A landscape with many valleys, sampled at points; each row gives a point and its height.
From any point a ball takes the steepest step (drop divided by distance) to one of its 6 nearest points. It stops when none of these is lower. Distance is the straight distance between rows; heights are no part of it.
z_989: [ 28 -25  17  11 -14  -8  -5 -28]  h=1.98
z_825: [-31  27   0 -18  22   8  40   2]  h=1.82
z_650: [ 21 -59   7  -5  14 -19   3  -3]  h=3.54
z_995: [  4  31 -24   5  -5  34 -59  17]  h=1.04
z_354: [ 25   5  24  31 -27 -15  12  -9]  h=2.56
z_381: [ -8 -16  -3  19 -22  -6 -48 -20]  h=1.74
z_38: [ 15 -50   8  16  -3 -17 -16 -14]  h=3.06
z_240: [ 33 -15  12   1 -23   3 -14 -33]  h=0.40
z_433: [ -2 -22   7   8  36 -12  23  21]  h=5.92
z_48: [ 20 -45   6   5  17 -15   5   4]  h=3.73
z_702: [33 -5 19 18 -2 -3 24 -3]  h=2.13
z_51: [ 15  15  13  19 -50  -3  -7 -28]  h=1.58
z_350: [24 12 12 10 21  7 39  8]  h=1.29
z_970: [-13   7   6  32  16 -11  26  29]  h=4.77
z_757: [-8 35  2 -7 17  8 43 12]  h=0.61
z_713: [  1 -30  -7 -10 -16   0 -47 -22]  h=2.38
z_895: [-49  34  -3 -14  -5  -6  32   2]  h=2.93
z_637: [  1 -13  -1 -13  39   3  25  15]  h=4.61
z_714: [-29  35   4  11   4  -4  33  36]  h=3.85
z_454: [ 9  5  7 -6 26  3 38 15]  h=2.39
z_826: [-17  41   7  13   7  -2  38  26]  h=1.92
z_124: [ 25 -25  11  -3  22  -6  29   5]  h=4.35
z_644: [ 18 -42 -18 -25  -6   4 -36 -27]  h=2.95
z_821: [-26 -14  -7 -30  40  -4  28  10]  h=5.46
z_66: [ 44 -36  10 -13  13  -5  30   1]  h=4.30
z_160: [  5  -5  23  37  -5 -23  12   5]  h=3.32
z_754: [  1  29  -8   9 -61   9 -36 -17]  h=1.51
z_101: [ -9  11  16  38 -11 -23  26  37]  h=5.04
z_32: [-18  19  11  10  17  -1  32  24]  h=3.64
z_368: [-17  17  -4  -2  31   8  32  12]  h=3.19
z_495: [  3 -16  -2  -2 -26   1 -40 -34]  h=1.73
z_310: [  2  -2  23  42 -17 -25  13  23]  h=3.48
z_2: [ 17  24  19  30 -26  -6  24  14]  h=2.77
z_583: [-1 28  2  3 13  4 38 14]  h=1.40
z_225: [ 5  0 12 19 18 -7 27 13]  h=3.65
z_284: [ 21 -28  -1 -14 -13   2 -25 -40]  h=2.06
z_855: [  1 -16  17  35 -15 -21  -4   1]  h=2.28
z_389: [-48  22  -6 -25  15   1  28  -6]  h=4.02
z_693: [ -9  13 -16  -2 -21  13 -52 -19]  h=1.53
z_156: [ 30 -69  -5 -11  -4 -15  -7 -12]  h=3.52
z_282: [-42  49   6  -6  -4  -5  37  18]  h=2.94
z_31: [  2  -4 -10 -37  37  12  44   5]  h=2.36
z_924: [-12 -14 -25  -2   2  14 -74  -2]  h=3.98
z_337: [ -4   3  10  27 -42  -4 -35 -17]  h=1.64
z_715: [-45  42  -8 -17   2   0  41   3]  h=2.55
z_12: [-35 -12  -8 -26  41 -10  22   8]  h=6.66
z_416: [ 25 -24 -35 -41   6  34 -52   4]  h=2.74
z_371: [ -8  11  11  26   6 -17  22  23]  h=4.95
z_786: [ 14 -18  19  29  13 -19  14  12]  h=3.92
z_231: [ 12 -54 -31 -41  -3   2 -52 -10]  h=3.49
z_959: [ 24 -18  17  13  20 -15  21   3]  h=4.15
z_230: [ -1  -4  -1  10 -32  -1 -32 -32]  h=1.54
z_241: [-16  19 -20  16  -7  29 -64  15]  h=2.57
z_925: [ 34 -44  12   1   5 -11   4 -14]  h=4.60
z_61: [-30  -1 -11 -40  32  -1  37  -7]  h=3.62
z_179: [ 25 -14  22  21  -1 -15   8  -1]  h=2.73
z_966: [ 24 -14 -14 -30 -11  23 -44 -38]  h=1.34
z_676: [ -1 -45  -5 -10 -13 -13 -41 -21]  h=2.18
z_185: [ 16 -24  14  18 -21 -13  -8 -21]  h=2.14
z_22: [-60  46  -3 -10 -21 -14  35  13]  h=1.14
z_730: [ 19  32 -19  -1   3  41 -51  11]  h=0.99
z_64: [-13  38  13  24  -7  -6  36  36]  h=3.23
z_76: [  7  22  -5   0 -45   4 -36 -31]  h=1.49
z_846: [ -5   5 -25  -8   0  23 -65  -4]  h=2.45
z_261: [-48   9  -9 -43  16  -2  38 -19]  h=3.27
z_836: [ 26  -2   6 -16  33   8  47   6]  h=2.19
z_471: [ -4  27 -18  -2 -32  14 -53  -9]  h=1.46
z_519: [-15   9   9   2  28  -7  33  21]  h=5.52
z_788: [-21  14 -20  19 -21  12 -65   8]  h=2.65
z_129: [  8 -27 -29 -31   7  18 -59  -8]  h=3.20
z_589: [  6  24 -17  -3  -4  38 -49  -4]  h=0.93
z_888: [ 25  -7   6 -21  34   8  47  12]  h=2.07
z_338: [-15  12  -4 -52  23   8  45 -17]  h=2.48
z_141: [ 38 -48   8 -13  16 -11  19  -5]  h=4.22
z_677: [-15  26 -17  10 -16  22 -65  10]  h=1.24
z_600: [ -4  -7  15  36 -32 -25 -18  -4]  h=1.89
z_654: [  4  22  19  29 -19 -12  25  22]  h=3.40
z_807: [-49  22  -5  -7  13  -6  24  10]  h=4.88
z_607: [ -9  59  10   7 -13  -1  50  26]  h=2.58
z_982: [-50  36  -1   8   7 -14  23  30]  h=4.13
z_591: [ 40 -30   3 -17 -14   3  -5 -33]  h=2.54
z_186: [ 17  -2 -25 -21   2  33 -57 -11]  h=1.45
z_153: [ 21  12 -20 -24  -5  24 -46 -19]  h=0.83

Two balls start at each pair of points below. Name the first point that both come to, or write -.
z_807 / z_32 | z_757
z_66 / z_925 | z_989
z_230 / z_754 | z_471
z_141 / z_637 | -
z_644 / z_693 | z_153

For each start below, name the point where the ball stops.
z_179 | z_350
z_31 | z_350
z_129 | z_153
z_677 | z_153
